Each row is a point on a landscape with many valleys, with its height.
A ball rolls from a point to whichever of its 2 nearest points has the largest drop for the distance, and stops where none of them is lower. Distance is the straight distance between rows; heights are no part of it.
J_388: [-24  12  15   5 -57  11 -39 -10 -33 -75 -30  37  10 -23  42  27 -14 -24
   8  63  30   2  30 -28   4]  height 16.4
J_283: [ 17  24 -24  18   8 -13  26  -3 -17  36 -23   5 -16  -7 -54  -1  -4  38
  16  -2   7 -14  16   3  61]  height 18.0
J_703: [-34 -45  46  28  11 -14 -21   2 -63 -51 -43  29  17  44  54  18 -52 -45
 -28  -1   9 -16 -35  -8  12]  height 46.4
J_511: [-40 -33  14  34  17  10  65   7 -24   1  15  18 -14 -33 -29 -31  19  27
 -11 -17  19  -8  -5  21  51]  height 2.7
J_599: [  1  -9  33  34 -38   8 -67 -29 -10 -45 -25  20  13 -46   5   1   5 -18
  42   1  16  23  -5 -47  -5]  height 13.6
J_378: [-14 -50 -17  11 -69  -8 -11 -20   2  45 -10 -21 -21 -10  12  31   1  21
  30   7 -15   6   4 -38   2]  height 7.2
J_456: [ 14 -24   7  31  11  34  -9   9  14  44 -14 -19  24   9  -4  -1   3  38
 -29 -13 -12 -21 -10  11  18]  height 17.0
J_474: [ 35  13 -12   8  13  -9 -13  30  27  50  22 -40   0   6  -6 -28  10 -38
  12  29  -4   4   5  13 -11]  height 39.3
J_470: [-35 -61  23 -29  27  -9  48  32 -41  -8  35  16 -10   6  31   5 -12  32
  -9 -36 -14 -42 -41 -11  16]  height 38.7
J_345: [ 43  50  15  -8   5 -32 -45   4 -24   4 -21  53   9  -6 -19 -47 -29 -63
  -9  -1  61  15   0  -5   5]  height 47.2
J_631: [-17  -3  -7  14 -19  32  80  15  -5  49  24 -10  12  27 -18  -5  11  44
   0  -4 -40  42  49  33 -24]  height 31.6
J_894: [ 61  38   6 -28  14 -10 -28  17   8 -64 -16  10 -24  21 -21 -41 -67 -72
  -9  -1  29 -14  41 -29 -49]  height 42.1
J_272: [ -7  31  25   6  -5 -24  14 -10  40  82  34 -53 -21  19  -8 -16 -15 -13
  49 -17 -35  14  29   5 -33]  height 51.9
J_632: [-72 -22  19  -8 -34  33  41  -6   6  14  35  37 -16  -3  -6 -57 -13  52
  -7 -34 -28  29  49  -4 -16]  height 47.0
J_617: [ 27 -46 -17 -27  31 -14  47  10  15  23  19   8  10  22 -49   7  54  43
   1  -6 -26 -34  12   4  50]  height 71.8
J_216: [-11 -49 -28 -16   6   2  31   5  10  17  30  -6  27  24  11  28  -6 -22
 -18  -5 -36 -11 -84  29   6]  height 78.0
J_615: [ -9 -37 -12  -9  -1   0  33   5  38  64  24 -32  17   4  -4  -3   4 -29
 -19   9 -22  13 -43  48 -11]  height 76.8
J_201: [ 17  33 -10  15 -27  17 -35   8  43 -31 -47 -14 -58   3 -22 -16 -21  28
 -16 -16  37 -15  -9  17 -49]  height 12.6
J_152: [ 50  65 -35 -10   8  -1 -28  32  -4 -39  -3  27 -16 -11 -37 -17 -28   4
  -4  15   5 -16  -4  -6  31]  height 28.8
J_402: [ 32  84  30 -31 -11  -6  -7  52 -12 -59 -26  62 -38   1 -10   1  -6 -10
 -54  10  17  35  20  16 -17]  height 20.1
J_219: [-23  46  17  14  -1   5 -84 -21  19 -39 -26  35 -27 -24   2   8 -10 -39
  -3 -30  12  -7   7   1 -19]  height 10.0
J_209: [ 15  90  37  20  24 -15 -26 -19 -10 -10  17  -4  36  -6 -25 -20  24 -31
  33 -13  52  31 -18   9  18]  height 31.4
J_52: [-31 -32 -27   0 -12  31  59  -4  17  -6  30 -22 -18 -21  15 -16  69  42
  17 -10 -31   3  13   3 -16]  height 23.4
J_363: [-23 -47  54  28 -24   3 -41  -6 -21 -40 -16  27  36   3  43  12 -47 -49
 -12  27  15 -14  -6 -36   7]  height 45.4
J_744: [-36 -15 -36 -33 -32   5 -16  -7 -11 -31 -12  20  40  37  47  65 -15  -1
 -33   9 -13 -62 -36 -12  -9]  height 18.9
J_243: [ 44  13  -8 -20  23  -7 -17 -17  61  29 -33 -44 -49  61  -1 -14 -75   3
  32  -7  36   7  18 -16 -38]  height 42.0
J_955: [ 66  52 -39 -43  18  20 -47  29  12 -28 -13  -4 -16  21  18 -22 -40 -52
 -18  18   0 -11  43 -12 -37]  height 45.1
J_375: [ 78  45 -40   6  -5 -12   3   4 -10   1 -32  20 -28   6 -38 -33 -30  28
  17   8  18 -13   6 -32  47]  height 24.7
J_568: [-57  13  66  37  -4 -16 -68 -47  -5 -26  -6   1  31 -19   8  20  -9 -49
   6 -16  24 -38  32   4 -16]  height 29.4
J_365: [-25  79  32 -15 -41  -3 -21   3   6 -66 -21  53 -25  -5  22   1 -14  -4
 -82  -2 -18  27  39  11 -11]  height 17.3
J_555: [ -9  14  21  36  19  -8  36   3 -18  15   8 -16 -53 -36 -47 -19   8  40
   9 -10  16  11   8  18  37]  height 10.2
J_905: [ -6  14 -10  28  -5  14 -30  -5  34  12  -2 -52 -36  -3 -37  -7 -15   8
  28 -30 -23   0  -2   1  -6]  height 25.7
J_441: [-31 -34  49  -6  31 -12  20  14 -39 -30  45  60   6 -27  21  20  39  17
 -30 -19  11  13 -42  11  35]  height 51.1
J_245: [ -8   8 -29  -9 -25 -27  11  -3  21  72  17 -24  16   9  -6  14  31  37
  23 -22 -29   7 -15 -12 -12]  height 47.6
J_753: [ 30  27 -27  26  21 -52  -1   8  20  -3 -20 -22 -42  52 -39 -39 -25  17
  35  22  54  36  -9 -29 -12]  height 67.6
J_231: [ 97  44 -48 -35 -30   0  41 -25  15  17 -18 -23 -37  48  16 -20 -46 -26
  17  25   7  16  -3 -21 -31]  height 23.1
J_789: [ 16  41   3  19 -71  12 -25   1  33 -31  10   9 -37  -5  -8  -9 -36  13
  -2 -19 -18 -36 -22 -33 -17]  height 36.9
J_404: [ 11  17   6   9  68 -24 -37   9  51  19 -23 -54 -45  29 -11  -9 -32  27
  36 -20  28  14  15 -12 -19]  height 38.1
J_728: [-24 -79 -13   8 -45   2  74 -18  -9  30  -6  -2  10  15  31  25  42  25
  37   8 -36  19  13 -23 -10]  height 14.8
J_807: [ 68  27 -53  -4 -27  -2  17 -12   0  47 -24 -40  13  34  -7 -46 -20 -24
  11  25  -6  11  18 -24 -20]  height 31.3
J_278: [ -3  21  30  34  32  -4 -44 -14  27  -9 -16 -13 -69 -18 -43  -3 -46   2
  23 -34  21  14 -18  11   8]  height 29.2
J_666: [-68 -17  62  10   2 -16 -47 -49 -24 -39 -19  20  41 -17  35  31   0 -80
  29  -4  24  17  42  -1  -2]  height 31.0
J_517: [ 21  32   9 -22  70 -12 -10  49  15   0  39 -47 -43 -19 -16 -49   2   2
  38  -5   8  33  31 -20  -9]  height 23.9
J_452: [ 40  24 -25  -8  37  41  78 -18  22  36  11 -56   3  -7 -11   0  10   0
  15  15 -42  42  17  39   0]  height 51.7
J_492: [-12  14   6   0  23   8  14  27  38  18  53 -48 -51 -27  -2 -44  31  23
  26 -12 -22   9  27  10 -21]  height 16.2
J_614: [  9 -24 -18   6 -47  12 -28 -14 -23 -58 -40  30 -10 -36  12  32  -1   6
  21  44  28 -29  -4 -37  25]  height 15.2
J_687: [-24 -93 -13  -9  23  22  46  12 -18 -37  -8 -13   4  10  39   1  49  36
  12 -35  -9  -9 -30 -26 -14]  height 22.7
J_42: [ 16  26 -38 -33  28  -9  55  16 -19  55   9 -48 -14   2  -6 -37   4  -3
  42  -4   9  20  56 -30  -2]  height 56.0
J_736: [ 41   2 -13 -41  34 -45  12   7 -46  18  -2  16  20 -26 -54 -16  41  39
   8 -12  25  32   9 -16  34]  height 35.6
J_476: [ -7 -27  -3 -14  10  10  87   9  13  59  31  -1  -1  14  28   5  27  38
   1 -16 -45 -17   5   9  21]  height 31.9
J_416: [  0 -11  13 -27  18  12  73  24 -16  32  39 -15  20 -12 -17 -62 -21  51
 -23  12  26   2  34   2  17]  height 68.4
J_851: [  9   8 -11  16  49   8  -9   5 -21 -14 -24  59  32  -7  -5  13  60  17
 -21 -28  18   3 -37  11  44]  height 22.2
J_647: [-10 -95 -12 -35   8  13  52 -12   5  -4  19 -25  20  10  29  32   1   2
   3 -27 -53  20 -69  -4  -9]  height 79.2
J_188: [-26 -18   2  27   9  -2 -10  26   3   8  29 -34 -43 -47  14   3  37  17
   7  16   5  -8   3  13  -3]  height 11.2
J_78: [-25 -62  -8 -32 -29  12  71 -22  -4  -8  45  43 -19  26   1 -12  36  96
  -6  -7 -32 -11  45   7   3]  height 22.5
J_928: [ 34   3 -22  -2 -67  40 -23 -38  51  -6   1   6 -42 -17  42  18 -17 -25
  14   2 -32  -1 -26  -4 -43]  height 18.2
J_856: [-29  -1  30  15 -12  18  34  22   6  50  28  -9 -40  17 -39 -27 -22  20
  13 -33 -42  57  65  19 -26]  height 39.0
J_587: [  9  71  14  29 -10 -16 -43 -28   1  -5 -10  19   5 -15 -19  -9  17  11
  38 -37  23  25 -38 -22  13]  height 36.5
J_741: [ -4  -7 -45  37 -45  41  31 -34  31  14   1 -33   0   4  -2  22  10   2
  32 -17 -60  -1 -18 -10  13]  height 15.5
J_515: [ 12   8  12 -61   8  21  83  -6   9  66  53 -20  14  10  15 -43 -17  34
  -8  11 -14  28  41  23 -20]  height 62.8
J_638: [-58   6  20  35 -36  -9 -65 -15   5 -40   3 -41  18 -16   6  16  -6 -42
   8  23  11 -20  21  -9 -46]  height 27.5
J_584: [-12   5 -31 -34 -21  32 -43   7  21  -2 -15  12  38   6   8  37 -19   3
 -55 -10 -11 -29 -27  15 -23]  height 17.2
J_228: [ 49  25 -55  -4  30 -24  26  13  15  51  -7 -45 -48  33   6  -7   4   5
  50  17  -7  30  22 -11  -6]  height 48.0
J_660: [ 14  81   7 -19 -21 -24 -30  46  13 -18 -18  35 -22   8  17 -29 -20 -29
 -24  22  28 -31  29   0 -42]  height 43.2
J_562: [ -4  17 -11  -9 -41  26 -61  25  25 -13  18  32 -40  -6  31  18 -35 -39
 -17  16 -32 -37   2  -6 -11]  height 38.6
J_549: [-49 -67  17   6 -17   0   7  12 -18  -3   9 -25  21 -13  32  22 -11 -28
  12  21  -2 -24 -24 -15  -9]  height 23.7
J_947: [ -9 -17  23   2  24   0  33  31  -9  24  22 -17  26 -26 -52 -58 -12   6
 -32  -8  25  29   3  28  10]  height 72.6
J_451: [-51 -53  57  39  20 -16 -20   8  -1   5  16  17  21 -22  -8 -28  17 -43
 -23 -11  24  -8  -5  35 -18]  height 26.8
J_924: [ -2 -52   0 -41  16   3  99 -46  21   3  32   4  16  15  25   9  40  31
  -6 -27 -59  23 -58  28 -22]  height 80.9
J_634: [ 28  21  18  -3  51 -26  -7  20 -37  22  11  14  22 -37 -20 -48  -7 -49
   4   3  45  21  12 -15  29]  height 50.6
J_319: [-61  36  16 -20 -32 -10 -41 -36  -4 -45 -34  40   3   3  55  18  -7  -7
 -73  12 -18  14  49  -9   1]  height 15.6
J_439: [-29  46 -16  -2   9 -34 -50  23  -9   2   0  21  29   1  -5  -8   3 -33
 -41  30  26 -10   4  22  -5]  height 33.2
J_734: [ 29  68  41  -2 -44  18 -37 -27  -7 -18 -12  69   5 -18  -9  13 -20  -6
 -39 -25  29  12 -27  23  14]  height 26.0
J_681: [ 35   8  43  25  46 -46 -19  -3   9  13  -7 -29  18  -9 -55 -65  -8 -45
  31 -32  23   7  54   9 -18]  height 55.3
J_604: [-43 -46   0 -12   6  18  42  24  14  20  29 -38  18 -16 -31 -20  -2  11
 -28  -9  -2   5 -23  36 -13]  height 75.2
J_708: [-59 -58  51 -12  28  -1  26  15 -51 -67  20  26  12 -19  47 -16  22   3
  10 -13  28  16 -29 -23 -22]  height 26.7
J_309: [ -1  54  16  31 -46 -31 -46  -8   2 -23  -6  17 -28 -18  -2   4   2  37
  17 -10   8 -16 -30 -43  -4]  height 38.9
J_77: [ 55 -10   6   1  16 -28  -3  -4  21  38  -1 -65  16  20 -43 -50 -26 -44
  27 -13  -4  18  58  -6 -44]  height 48.1
J_426: [ 41  37  26  17   8  -4 -41  -7  23 -19 -29  10 -35   0 -61 -42 -61  -9
 -10 -20  23  26 -13  17   4]  height 32.1
J_308: [  9  47  14  54  15 -46 -13   1  11  10 -13 -16 -31   7 -45 -57   5  -9
  39  -3  37  29  -8  -7   0]  height 64.6
J_826: [ 68  40 -47   5  11   1  -5  11  49  24  12 -26 -50  17   9 -16 -15 -26
  23  33 -16   2 -11  17  -7]  height 42.8
J_325: [ -1 -22  -1 -43 -17  24  81 -23  11  46  40  40 -23  22  28  24  32  65
   4 -10 -63  16  48  23  -4]  height 26.6
J_355: [ 16  62 -11 -12  48 -29 -57   6   7  -2 -33 -14 -22   0 -19  -4 -17  17
  26  -5  47  11  -3 -20  -8]  height 34.1
J_467: [-10 -93   8  33 -14  54  40  -9  -7   4   4 -38  -6 -21   5  14  -4  24
   5   1 -30  -6   0  -9  21]  height 11.3
J_317: [-26 -71   2 -32   2  21  89   6  -2  14  33  22 -27  14  46 -12  -6  41
   1 -29 -30 -13 -12  -6   8]  height 36.0
J_967: [-59  54  35  20  27  21 -30 -46 -11 -39  -6  23  47  11  28  37  14 -28
 -31 -16   2  24   5  25  34]  height 34.5
J_724: [ 39  -2 -18   9  13  -6 -25  13   2  12 -11 -32 -23  -7 -72 -29 -33  26
  -9  -9  10  54  -8  12   7]  height 36.8
J_403: [ 28  26   1  29  -8   2 -21  27   2 -13  14  35  22  -6 -33 -23 -30  -6
 -26   6  -7  -7 -37  -8  50]  height 32.2
J_185: [ 23 -43 -30 -17 -34  34  13 -55  29   1 -16  -1  22  -4  38  65   5  -7
  -7  14 -25 -25 -62  17  -8]  height 12.7
J_112: [-27 -96   4 -15 -32   5  88 -20 -26  -6  10  20  -1  48  24   9  46  70
  13 -20 -31  10  31 -18 -19]  height 18.8
J_727: [ -5  40  24  30 -42  19 -26   7   9 -34   0  32  27   0 -11 -23 -33 -16
 -37  -6  -2 -43 -26  -8   3]  height 34.7
J_49: [-55  15  46  17  -1  -2 -52 -68   1 -37 -21  50  27  18  52  19  17 -74
 -21 -16  -3  29  42  22  16]  height 32.6
J_369: [ 48 -33 -19  14 -24  42  32 -41  25  41 -11  -5  19  16  23  52   4  33
 -16 -12 -48 -26 -34  13  30]  height 9.0
J_218: [ 16  70  42  -5 -22 -35 -52  13  18 -18  -8  74 -21   7 -13 -37 -23 -51
 -14 -11  36  -1   8  22 -25]  height 45.2
J_491: [-11  -7 -48  15 -45  24 -15  -7  16 -19 -13 -21 -24 -14  12  36  13   0
 -14  32   8 -51 -24  31 -12]  height 7.1
J_944: [-42 -34   7  -3  33 -31  21   8 -46 -16  -3  30  30  15  15  20  11  12
   0 -48  -1 -40 -66 -23  25]  height 41.1
J_22: [ 66  75  29  -4 -25   1 -20  19  -1 -34 -31  62 -37 -10 -18 -16 -15  21
 -28 -13  45  20 -17   5 -13]  height 23.2
J_959: [-19 -91  17 -25  31  -4  27  24 -60 -84 -22  20  14   2  12  -3  33  14
  31 -20  14  19 -39 -33  -4]  height 25.5
J_696: [-25  -8  38  33   1  -3 -22   6   6  17  28  -4  18 -35 -12 -15  26  31
   1 -30 -24   8 -11 -40   6]  height 19.7
J_331: [-10  22  -4 -10   3  29 -69  13  42 -28 -13  19  36  16  -7  -2 -32 -31
 -65  -6 -21 -19  21  27 -29]  height 14.9
J_144: [-19  47  40   9 -36  17 -53  -1  28 -92 -29  42 -42  -5   7  -2  -8 -26
 -13 -30  -4  -9  32 -11 -58]  height 12.2
J_682: [-41 -24   9   9 -26   0 -47  -7  25  17  21 -38  21 -17  -5   5  -5 -31
   0  -7  -9 -23 -17   8 -25]  height 25.8
J_147: [-59 -10  56  40  29 -17 -10  -7 -48 -29   1  35  21  29  35  19 -11 -40
 -54  12  10  -3 -18  38  32]  height 47.5
J_376: [-25 -20  27  24 -23  17 -42  -5  -9  14  -8  23  18 -19  42  10 -30 -18
   3 -14  -1 -51 -15 -52  19]  height 44.4
J_849: [ 24  27 -31 -34  35 -15   7  28  17  17  49 -36 -47 -17  -3  25  21  10
  34  21 -12 -20  -6  10  18]  height 33.0
J_606: [ 42  48 -19 -24  10 -35 -20  -6 -39  -5 -27  41  28  -3 -32  15  28  23
 -10  23  54 -37  -4   2  29]  height 10.8
J_167: [ 40  31 -42 -20 -14  10  19  -7  29  55  -1  -9  13  10  14  12 -19  -9
  -2   9 -14 -47 -22   4  15]  height 21.1
J_848: [  1  -3  -7 -20  21   8 109 -39  19  34  16   5  51  15  -3  14  23  24
  -3  -9 -74  54 -13  29  -3]  height 84.1
J_43: [-54  -6   0  10  -3  26 -68 -30 -14 -56 -25  29   3 -43   5  31 -17 -54
  -3  -8   9  14   2   1  10]  height 8.1
J_757: [-13 -51  44  -1  16 -19   5  -6 -69 -63 -25  38  40  12  45  40  19 -26
  35  22  45  56 -38  -1  29]  height 17.8
J_956: [  1  79  -9 -52 -34  -1 -15  41  19  -8  10  24 -19  13  38  19 -18  -9
 -49  28 -10 -41  32  12 -40]  height 41.5
J_756: [-47   8  10  16   7 -17 -32  -3 -26 -13  -1  39  37   2  34  25   9  -5
   2 -12  11 -38 -35 -23  22]  height 43.1
J_514: [  1  42  12 -11  66 -15 -34  43 -10 -25  33 -11 -13 -35 -29 -10  14  -6
  14  14   8  29  13   8  16]  height 29.8
J_672: [ 23  35  -4  -2   5   0  49   6 -19  51  12 -45 -20  65 -28  23 -32  23
  39  10 -26  87  48  14 -43]  height 63.3
J_961: [-25 -86   2   0 -36  -3  24  12 -21   8 -11   4   5 -25   4   7  17  20
  44   9  -6  24   8 -59  25]  height 10.7
J_386: [-38 -39 -31  16  -7   1  26  10  29   4  36 -30  27  -2  28  -7  67  -4
   9   2 -27 -16 -39  -3 -25]  height 27.2
J_594: [  2  31   7   0 -40  -9 -71   4  54  19   4 -28  -7   6  -1  -1 -18 -18
 -11  -7  -2 -32  -2  10 -62]  height 27.8
J_275: [ 24  50 -45 -18 -36  32  -5   8  34 -20 -29  -4 -41  -3   1  19 -11  19
 -15   5  12 -49 -15  20 -33]  height 9.7
J_379: [  5  13 -44  12   6  -1 -37   0   2 -17 -26  23  12 -19 -30  15  49  37
   0 -16  -3 -14 -17 -10  26]  height 18.1
J_86: [-28 -72  -2 -24  13   8  -1  37 -18 -23 -17 -12  26   4  67  39  -4 -28
  42  53  13  -8  -9 -22  -4]  height 22.3
J_913: [-19 -65 -21 -29 -17 -35   8  -8 -20 -23   9  16  21  32  29  70  26  -3
   9  18  -9 -65 -44  -9   7]  height 20.3
J_124: [-10  18 -12 -15  58 -24  -9  36 -24 -12  15  -4  42   3   1  33  36  21
 -29  29  14 -35  10  12  32]  height 29.0
J_134: [-76 -68  51  19  18  -4   6  17 -26 -39  16   2   8 -21  38 -10  12 -42
 -10  17  24  -6  -3   0 -14]  height 25.0
J_772: [ -7 -33   0  46   1  27  37  23   9  47  -5 -11   4  12 -30 -27   9  27
 -26 -20 -42  29  21  17  16]  height 23.5
J_706: [-32 -48   1   3  32  43  27  19   5 -29  28   1   6 -19  31 -36  63  58
 -22 -23  -3 -13   0  -9 -20]  height 19.1
J_67: [-36 -23   8  15  30  27 -18  13  -3 -16   2 -22  43  48  50  19 -20 -29
 -22 -17 -27 -55 -35   0 -16]  height 8.4
J_480: [ 32  13 -28 -12  16  -1  56  11   1  73   9 -10  37  26   1  -3   2  13
  12  -5 -26 -25  10 -19  43]  height 28.4
J_698: [-29 -48  17  14   8  -7 -16 -21 -51 -53 -13  53  15 -25  34  62  30  -5
   4  16  31   6 -20  -4  44]  height 15.4
J_133: [ -7 -15   9  53 -49  10 -55 -27   3  -5 -37  11 -39 -36 -24  -7 -20   2
  20 -24  -2  17  -6 -29  11]  height 16.5
J_545: [-29 -35  21  23  14  13  15   1 -14 -39  25  14  12 -49  -4  -9  59  47
   9 -31  -6  14  -7 -27  16]  height 14.7
J_929: [ -3  21  14 -34   5  -4  56 -11  38  88  42 -37  10  -9  20 -17  18  -2
  15   0 -31  23  16  21 -25]  height 57.4
J_906: [-25 -18  42   5   1  -3 -15 -26 -46 -74 -57  32  49  44  62  26 -17 -40
  -3  39  21  67   0   7  40]  height 20.7
J_102: [ -8  -7 -38 -34   8 -30  21  28  -1  54   8 -10  27 -13 -38 -19  40  40
   8 -11   8   8  -3  -1   5]  height 42.7
J_176: [-24 -47  25 -13  16 -22 -18  36 -38 -51 -47  26  41  15  46  20 -16 -14
  38  64  34  12 -10 -17  21]  height 20.5
J_235: [-36  13   6  11  34   7 -37  33  -2 -21  18  14  50  36  25  19 -34 -30
 -54   8 -36 -31 -12  12  25]  height 10.9
J_845: [ 66 -11 -14   1  21 -33 -15  -2 -43   9  -7 -47 -28  -3 -41 -26 -22   8
  -1  13  32  51  12 -41  -1]  height 41.9
J_184: [ 78   8 -20  -7  -9 -20  10 -35  16  44   2 -76  -1  29  -3 -43 -24 -62
  16  24  -5  39  19  -6 -55]  height 39.5
J_936: [-11 -57  -6  18  -7   6 -14 -16 -27 -24 -32  17 -12 -42   2  51  39  26
  16  11  15 -18   0 -21  36]  height 13.7
J_415: [-54  25   9 -16 -64   4 -63 -17  12 -72 -33  28  -9  -5  28   9 -18 -40
 -29   9   0  -6  48 -20 -49]  height 14.0
J_561: [ 18 -25 -16  -6 -42  38  10 -76  30  11 -17 -32  -4 -33  46  52  -8 -29
  30  18 -31  17 -37  -6 -20]  height 15.3
J_526: [-43   0  28  39  22  24 -59  -6   6 -50 -23  31  44  26  23   3 -22 -37
 -61 -11 -24 -31  20  15   7]  height 12.8
J_510: [  2 -12 -27 -52  23 -22  42   7  26  29  61 -11 -16 -27  15  26  60  12
  16  25 -24 -13 -16  39   2]  height 29.3
J_423: [ 63  13 -18 -26   1 -23  46  -9 -29  68   2 -55  10  40 -17  27  -2  35
  18  24 -16  51  49   3 -22]  height 55.0
J_916: [ 53  27  -9 -12  40  -7 -37  -7 -11 -36 -32   1 -38   1 -42 -32 -76 -38
  10  -3  69  33  -8 -17  -6]  height 35.5
J_912: [ -8  10  -4  48  15  -4 -37  32  12  -1  -9 -23 -43 -18 -14 -12   6 -11
 -11  27  19 -20   5  48  -1]  height 7.8
J_113: [-13 -14 -11 -44  34 -39  25  44  -7  17  60   0  19   7  14  37  27  18
 -10  21   2 -45 -11  17  20]  height 25.6
J_791: [ 88 -17 -30 -30  14 -17   5  -3 -36  29   1 -62  -2   3 -30  20 -14  38
  -4  25  10  17  25 -11   2]  height 47.1
J_246: [ 17 -55   1  31 -21  52 -18  -9  12   8  -9 -24  12  -3  25  42 -11  22
 -13  -5 -32 -28 -19 -24  19]  height 12.9
J_282: [ -5  -1   3 -17  44   6  20  -7 -14  14 -16  32  24 -33 -35  -8  46  35
   6 -52  32  26 -16  10  37]  height 27.9
J_223: [-47  42 -40 -12  25 -31 -34   6 -19 -24  -2  26  22  11  10  37  12   2
 -47  32  -5 -17  18  19  35]  height 31.5
J_876: [ 12  12   0  32   2  26  52 -29  31  40  19 -72 -13  -9   5  15  20   1
  18  18 -28  -1  -3  41   1]  height 57.7
J_569: [ 42   3 -34  -9  22  33  14   2  16  28  -3 -76   2   1 -56 -11 -18  11
  -3   5 -20  38   7  33   6]  height 43.3
J_815: [-58 -31  35  34 -31  23  43  -4   1  10  20 -13 -40 -28 -34 -38  -8  19
  29 -33 -33  32  46 -10  -3]  height 43.8
J_489: [ 14 -51 -39  -3 -72  27   4 -13  -4 -31 -27   8  31   0  44  31  -1  -1
  20  40   7 -44 -28 -32  -1]  height 16.7
J_395: [ 51 -32 -49 -45  25 -28  69  15 -12  34  21  -4  -4  15 -39 -14  51  13
  18  24 -10   2  37  13  33]  height 68.6
J_204: [ 29  30   4  14   3  -4  10 -29  48  64 -16 -55 -36  54 -19  -3 -50  -6
  31  -3 -22  18  26  20 -29]  height 46.7
J_119: [-20  31  62  40  18   1 -33 -12 -10  -8  22   7  54 -19 -14  -4  34  -5
  -7 -25  19   6 -21   8   8]  height 25.4
J_544: [ 39 -12 -46 -49  22  12  83  13 -22  18  35  -1 -11   2 -10 -56  19  26
  15   6 -12  18  70 -18   6]  height 63.7
J_850: [ 43  40 -25 -29 -34   3 -33  30  45  16  18  30 -15  10  33   6 -18 -28
 -35  30 -25 -18 -13  19 -38]  height 39.9
J_28: [-37 -93  35  31  10  32  65   2 -37 -20 -10  -2  -7 -26   7 -13  -5  15
 -10 -18  13   0 -14  -8  31]  height 7.9
J_730: [ 53  12 -25 -14  17  -5 -33  -3 -10 -16 -18 -37 -13   9 -49 -52 -70 -74
   0  -3  29  -3  15 -25 -19]  height 38.8
J_844: [ 23   2 -14 -46  47 -15  27  32 -46  35  31 -23  -1 -32  -4 -41   6 -11
   8  14  32   2  34 -33   1]  height 55.4
J_836: [ 24  12 -12 -37 -15 -31  73   0 -18  77  23  -8   3  35 -38  29  20  45
  30   9 -36  17  50  15   4]  height 57.9
J_882: [-41 -28  25  28  20  31 -35 -16 -17 -45   0   1   5 -68   7  15  32 -15
  22 -15  11  28  -5 -24  10]  height 10.6
J_182: [ 23  53  15  -4  24  -9 -76  10  36  -3  -8 -18 -13  11 -15 -15 -49 -21
   9 -10  14 -25  23   6 -33]  height 30.5
J_332: [-20 -51 -21  -1 -19 -22  23   4  -9  20  30  -1  -7  -6   8  41  26  21
   5  21 -11 -58 -29   8  31]  height 22.4
J_311: [-35   5  -1  45 -16  33 -50  -4  -1 -32 -32   1 -30 -17  11  16  -2 -24
 -34  28  25 -40   8  27  -8]  height 5.3
J_989: [ 18  19 -43  -6 -30 -24  57 -36  17  60   5   2   3  25 -27  44  25  23
  28   5 -57  19   4  22  12]  height 52.5
J_932: [ 25  21 -44   8 -45  11   4 -21  34   9   3 -43 -33   7 -45  17 -20  33
  20  -8 -34   4 -35  13   9]  height 21.0
J_194: [-48 -36 -17  33  10  15 -21  10 -19 -42 -20   9  -2  12  40  43  10 -23
 -39  36   4 -31  -7  12  16]  height 6.7
J_455: [-50  -8  37   1  46 -31  -5  33 -41  -3  25  34  25  -6   8   9  10  -3
 -54  13  20  10 -30  38  32]  height 49.1
J_69: [ 32  28 -24   1  13 -17 -38  28  -8   8  -3 -19  36  11  -6 -36  -6 -50
 -17  43  33 -18   8  -6 -23]  height 35.7
J_352: [-11  29  50  49  20 -18  15  -8   2  44 -14  -7  -5 -11 -46 -65  14 -21
  19 -27  30  18  42  12   3]  height 60.6
J_276: [ 18  55 -13  -4 -20 -13 -48 -20 -11 -24 -24  61  17  -9 -15  25  46  47
 -32  -5  36 -20 -20   4   7]  height 14.5
J_792: [ 59  61 -46 -36 -21  18  13  -8  29  20 -27 -33 -25  23  -9  -1 -47  15
  22  -1  12 -33  -4  -9  -9]  height 15.1
J_748: [ 54   3 -45 -25 -20 -14  -4   1  -6  16 -36  26  47  25 -37   2  19  44
 -26  11  23 -46 -13   4   9]  height 5.1
J_461: [-15  42   8  12 -33   7 -28 -40 -22   2 -19  75  24 -14  10  33  17 -23
  -4 -34  46   2 -58  21  31]  height 28.5

For each start below, name the point where the ball stops.
J_660: J_511
J_836: J_748
J_455: J_378
J_615: J_682

Call two points neighbours if one is among the 2 nearest of the other. Go from one point of each pair to the other, from neighbour to neighbour, staying as low as possible. Name the highest point that can't be avoided.
J_511 / J_882: J_489
J_378 / J_792: J_476
J_43 / J_936: J_388
J_369 / J_511: J_246
